A landscape with many valleys, sampled at points; each row gives a point and its height.
From any point a ball takes the steepest step (drop divided by distance) to one of its 2 nearest points. It stops when none of these is lower. Distance is the straight distance between rows; heights are no part of it.
z_234 height 485: [-13  -4  -1   2   7 -30  -7 -21   7   5  21  15 -16   6 -16 -29 -13   8
   0  -2  -3]
z_829 height 356: [ -2 -26   7   0   8   3  -8  -6  -6 -14   0  22 -12   9  -7   4   6 -12
  -5  12 -19]
z_614 height 516: [ -8   4   1  31 -24   0  -3 -13   6  -5  30  -1  28  -4  -8 -21 -24  -3
  -6  18   5]
z_881 height 390: [-15  12  11  -5  -5  21  -8   7  -3   5  -4   5  -5 -18  17   6  13  40
  18  -9   5]
z_948 height 431: [  6 -14  26 -20  15  -5   0  -5 -11   3 -15  13 -23  12  -2  26  10  -9
  -5  -1  -8]
z_557 height 89: [ -8  -3 -14  -2 -18  27  14  12  -5  17 -19 -21  27  14  25  26  -3 -23
   2 -11   7]
z_823 height 448: [-11 -11   4  -5   3 -13   1   6 -14  15  -2  22 -14 -10   1   8  -3 -11
 -11 -12 -12]
z_80 height 572: [  6   4   2  14   2  13   1  -4  -1  -5  -5  -6  -8 -29  -2   5  11  50
   2   9  10]
z_310 height 197: [ -7  -1  -5  15 -25   9  15   6  11  -9  -2   7  19   5  28 -14  -7   7
   6   4   0]
z_883 height 468: [-12  -9 -25 -19  19 -35   6 -16  21  -7 -15 -15 -20  26 -27 -15 -10 -19
  10   2  16]
z_157 height 341: [ -3   1  16 -33  21 -20   1 -11   0  12 -26 -35 -23   3  -6  34   6  20
  32  -5   0]
z_175 height 171: [-11   4  -1  -5 -24   9  10   9  -8  -3  -4   0  12 -18  28   6   1  10
  13  -7  -4]
z_934 height 388: [ -3  -2   0 -20  16 -29   7  -9  31 -14 -25 -34 -23   9  -6  -5  -3  -2
  30   4   1]
z_501 height 632: [ 17 -10  -2 -14   3 -22   3 -13   7 -16   6  12  -4   4 -26 -26 -12   6
 -17   7   3]
z_154 height 270: [-11  14  -1  32 -20  25   0  -3  21  -3   8 -16  29  -6  10 -21  -7  33
  10   9  17]
z_882 height 173: [ -6   0  18  -1   5   1   6  14  -8  27 -20  -4  -6 -25  14  19  12  32
  -6 -14   1]
z_890 height 289: [  2 -10 -24  25  -3  17  -1   5 -13 -15   3   8  32   3  -7   3   6 -32
  -9  12 -17]
z_675 height 437: [  2  11   5  -7  27 -33   3 -23  40 -10   2 -26  -7  16 -33 -24  -5   2
  13  -1   9]
z_979 height 532: [ -2  10 -11  29 -15   7   5   2   6   4  26  -7  16  -4   7   3 -20   2
   2   7  -4]
z_353 height 161: [ -5   1 -19  27 -21  19  12   8  14   2 -12 -17  15  14   5  12 -18 -27
   6  -6  15]
z_899 height 317: [  5  -5  24  -1   7  -4  -3  -9  13  -8 -13  -1 -28  -3  13 -14  10  28
  10   7   4]
z_269 height 670: [ 17   0  -6  -3   7  -7 -11  14 -20   2  21  14  -2  23  -4 -14  12 -15
 -15  16 -11]
z_277 height 517: [  0   1   0   8   1  -9 -21  -7  -3  -4  13  32   0  21  -6 -33 -11  -7
 -11  16  -3]
z_7 height 176: [ -3  -9   9   0   4  27   3   6  -9  20  -6   0  22  -5  15  40  -6  -1
  -9  -5 -14]
z_505 height 641: [  5  11   5   0   0  25   1   9  -6   2  17   2   3  -1  16   6  16 -11
  -8  -8   4]
z_69 height 287: [  5  -2  21  10   7 -17   5 -11  20   2   8   3 -15   9  -2 -23   7  31
  -2   8  14]
z_701 height 142: [  8   0  15 -11   9  10  -2  20   1  17  -7  11  -6  -9   5  23  -3  19
 -14 -15   0]
z_339 height 657: [ -3  18 -16  22 -15  13 -12  11   3  -8  24   3  36  23  -5 -27  -7 -29
   3   6  -2]
z_529 height 369: [ -2  10  17  -7  18  14  -8 -11   0   7  -8   6 -24 -16  -1  20  13  32
  10 -14   6]
z_561 height 419: [  4  -5  -2 -13  18 -24  -4 -14  -2  -8 -16  15 -26   4 -14 -23   4 -23
  -9  -8   1]
z_935 height 124: [-15  -6  -3 -10 -10  28   9  11 -16   8  -1  -2  26   9  26  16  15 -23
   1  -9  -6]
z_184 height 123: [-16  -2  11   7 -17  20  11  16 -12  22 -13 -32  30 -13  20  38   5  -6
  16 -10   5]
z_739 height 193: [  6   6 -16  19 -21  25   5   2  18  -3  -5 -13  21   9  17 -12 -19 -13
 -10   7  21]
z_615 height 342: [  7  14  12 -14  26 -13  -1  -7  14   0 -15 -12 -25 -14 -16  11  12  28
  18 -17  -3]
z_504 height 386: [ 15 -11  13 -14  12  -2  -3  13  14  -7   8   6  -8  13  -1 -18   6   7
  -8  -1 -19]
z_376 height 148: [-13  15   5  11 -24  21  13  21  -3   5 -10 -23  19 -17  23  15  18  11
  19 -13  14]
z_998 height 689: [ 14   8  -9   7  -5 -10   7  -9  -7  -7   7  18  22   1   0 -35  -4 -13
 -27   8   4]
z_765 height 557: [-13   0  -2  25  -7  15   3   9  -8  12  -1 -12   3 -32   4  22   5  36
   2   4   5]
z_142 height 428: [ -5 -10   9   1  23 -17  -2  -9   2  14  -2   1 -29 -10  -9  13  -1   0
  -6 -10 -11]
z_926 height 250: [ 10  -2  -9 -24   7   1  -9  -6 -10 -14   0  14  -7 -11  -6 -11  -1  -8
 -10  -5 -16]
z_39 height 613: [ 11  -6  -8  -3  -9  -9  15   6   1  -7  19  19   5   6 -11  -9  -3  14
 -17   5   8]
z_803 height 315: [  1  12   1   0  -3   1  -1 -21   8 -14  11   6  -1 -25   7 -26  -3  23
   4  -3  -1]
z_943 height 210: [ -4 -15  -1  -5   9  22  -3  -6 -15   0   1   7  13 -18   1  28   4 -13
 -12  -8 -19]
z_29 height 191: [ -2  -8   3 -11 -22   7  -1  12 -22 -15   5  10   8  -9   6  17  -2 -17
   5   6 -12]
z_38 height 316: [ -3   1  10  17  -3  -8  14  -7   0   6  11  -4 -12 -10  11 -18  20  30
  -4   8  21]
z_497 height 467: [ -4 -15  -6   1   3 -26  -2   0   1   4   4  18 -11  -2  -7 -15 -15   0
  -9   2 -21]
z_115 height 288: [ 14  -2   0 -36  17  -7  -4  -2  -5   7  -5  -4 -13  -8   2   9   1   7
  -3 -12 -18]
z_588 height 686: [ 11  15 -12  16 -12  -2   3   6 -18  -4  31   9  15  11   6  -7   6 -25
  -8  15  -4]
z_393 height 203: [  7  -1   7 -13  -2 -21   8  -4  -8   6  15  -5 -30   6  -1   9   6  22
   9   6   1]
z_423 height 592: [ 12  -9   3   0  -1   6  11  -5   6  -9  11   4 -11  -6 -10   6   3  34
 -11   5  14]
z_700 height 87: [ -9  -2  21 -21   2 -11  -1  -1 -17  12  -7 -15 -19 -15  16  11  17  35
  23  -2 -10]
z_855 height 347: [ -2  -9  15 -21  15 -11  -5  -5  17  -7  -3   0 -26  16   2 -11   9  12
  19  -3 -10]
z_293 height 612: [ -5  -8   2  13 -17  17  13  11   6  -8  21   3   8  -1   2   9   8  22
   3   4   9]
z_638 height 679: [ 12  12 -21   3  -6  -6 -16   5 -23 -18   0  30  20   6  -6 -35   9 -26
 -12  14  -3]
z_397 height 138: [  7   3   0  15   2  20   1  12  18   3   8  -3  11 -15   7 -16  -6   3
 -26  -8  10]
z_296 height 698: [  5   3 -17  21 -24  -1   0  -5   0 -16  -2  13  34   5   1 -28 -22 -22
 -16  20   5]
z_329 height 147: [-11  -6  20   6  -2  19  10  16 -10  23 -15 -12  23 -20  18  36   9  18
  -3  -8  -1]
z_57 height 546: [-14   2 -23  19 -20  10  -5   2 -10   2  21 -10  15  -1  11   1 -14 -27
   7   6 -11]
z_718 height 249: [ 12   3   7  -4  10 -32  11  -8  15   3   9 -17 -25  10 -16  -9   0  37
   8   8  12]
z_857 height 220: [ -1   2 -11  -2 -18   5  -5   3  -8 -17   8  21  10 -12   2 -12 -13 -13
  -5   0  -6]
z_587 height 221: [  4  13 -17  19 -22  32  12   4  18  -2 -16 -25  22  -1  20  -1  -7  13
   8   1  22]
z_607 height 396: [  4  -5   2 -10  24 -23   9 -25  19  -9 -26  -5 -32   2 -14  -7  -1  -6
   0  -8  13]
z_452 height 643: [  2   4  -2  10 -11  24  -3   8   8  -9  25   3  20  18  10 -25   2  -9
 -11   8   7]
z_613 height 194: [  6   4 -26  21 -28  20  -4  14   0  -5 -12  -4  18  28  -3  -1 -17 -43
   0   7  18]
z_102 height 493: [  9  -6 -12 -18  15 -29   1 -21  13 -11  -9   8 -20  37 -24 -17  -7  -5
   2  12   6]
z_909 height 375: [ 11   7  -3 -14  23 -13  10 -13  13  -7   8   1 -17  -8 -22  -1   9  16
   0 -18  -2]
z_294 height 502: [-11  -2   6  13 -10  -6 -10 -13   7  -3  24  16   8  -2  -5 -33 -18   6
 -11   7   2]
z_4 height 127: [-12   2 -15  12 -24  17  12   5  -1   9 -26 -20  14  26   4  20  -7 -43
  19 -20  11]
z_99 height 256: [  8  -3  -6 -15   6 -23 -27  12 -32  -3  -3  19 -12  -3 -18  -6   3 -27
  -3   8 -20]
z_24 height 655: [  4   8   0 -10  -4  10 -16  21 -20  10  21  13  -5  11   8   3   3 -19
 -10   3  -6]
z_617 height 628: [  1   5  -3  13 -20  25  10  16   2  -4  19 -12  14   9  14   8   6 -12
   3   1  14]
z_299 height 246: [  2  15  -8  12 -15  29  -1  13  17  -1  -4  -4  15  -6  18  -7  -9  36
   3   3  12]
z_246 height 669: [  5  13 -20  24 -11   4 -25   9 -11 -15  11  20  40  15 -20 -35  -1 -29
  -7  18   6]
z_642 height 531: [ 13  10   9  12   3  -1  -7  -7   3   0   2  25 -14   6  10 -11 -12  -3
 -14   9   1]
z_165 height 365: [ -9   0   6 -36  16 -24   3  -5  15  -3 -28 -37 -22  12  -6  22   4 -15
  33  -1   4]
z_889 height 219: [-13   0   2   4  -9  11 -16  22 -33  15   1  15  20   6   4  23   2 -44
  -6   0  -8]
z_640 height 372: [ -6   0  -2 -15  33 -18   4 -12  20  14 -26 -15 -33   3 -15  17   0   3
   5 -17  11]
z_67 height 395: [  9 -26  12 -20  23 -12  -8   5   6  -8 -10   7 -20  19 -21   9   7 -11
  -3   4 -18]
z_931 height 190: [  0   9 -13  13 -20  19  -8  16 -16  -1  -4   2  17   6   0  22 -10 -48
  -3   3   6]
z_302 height 399: [ -4  -5  14 -18  38 -16  -4 -12   7  13 -14 -11 -25  10 -18  26   6 -17
   7 -18 -11]
z_742 height 200: [  1   6  31 -21  20 -12   5  -3 -21  33 -19  -9  -5 -14   7  30  12  26
   3 -17   0]
z_31 height 251: [ 17  -8 -14   8   0  15   6   4  -7  -7   9   2  18 -10  -1  12  -2 -16
 -23   6 -14]
z_945 height 322: [  5 -22 -12  15   3   2  -9   8 -19 -15   5  26  12   7 -17   2  11 -21
 -13  20 -17]
z_315 height 121: [ -8 -15  29 -18   5   4  -7   3 -12  11  -2  -7  -7 -12  16  18   8  11
   7   0 -18]
z_137 height 162: [ -9  -2   2   5 -28  15   5   9 -21   0  -5  -3  14 -10  13  34 -12 -29
   3   0   3]
z_888 height 547: [-11   9 -17  22 -12  24   1   6   0  17   9 -20  13 -22  15  18 -12  14
   7  -3   0]
z_522 height 407: [  2   8  -1 -13  19 -31   3 -13  27  -7   6   3 -19  13 -32 -14  -7  10
  10 -15   5]
z_813 height 339: [ -1   8   5  10  11 -23  15  -9  -2  12   1 -10 -20 -24  -1  -5  19  34
   2  -7   6]
z_107 height 441: [-10 -18 -14 -27  20 -28  -6 -10   1  -8 -27   1 -27  15 -25  -6   3 -30
   4  -5   1]
z_548 height 292: [ -6  10  -4  13 -11  14   1 -22  10  -2  17  -6  18  -8  21 -31  -4  24
   1   7   5]
z_737 height 223: [  4  -7  -8 -16  -4   5 -21   9 -40  -9  -2  18  11   1  -2  10   8 -27
   0  11 -23]
z_789 height 318: [  5   0  12 -31  18 -22   9 -12  -2   6 -25 -10 -17 -14  -2  18   8  14
  15 -19 -11]
z_287 height 465: [  1   4  -1 -13  24 -32 -14 -25  31 -16  -6  -7  -5  20 -44 -32 -16 -18
   4   2   9]
z_311 height 100: [  8  15   8  14   2  12   4  15   7  10   3   2  -5 -24   7   6   4  19
 -15 -12  17]
z_713 height 159: [  2  -3   6  -2  -2   1  -3   2  -5   6  13  -3 -12 -11  17   4   1  16
   1   7 -11]

For each start below, name the point where the ball stops.
z_675 | z_137
z_803 | z_557
z_529 | z_137
z_948 | z_184
z_934 | z_137
z_67 | z_184
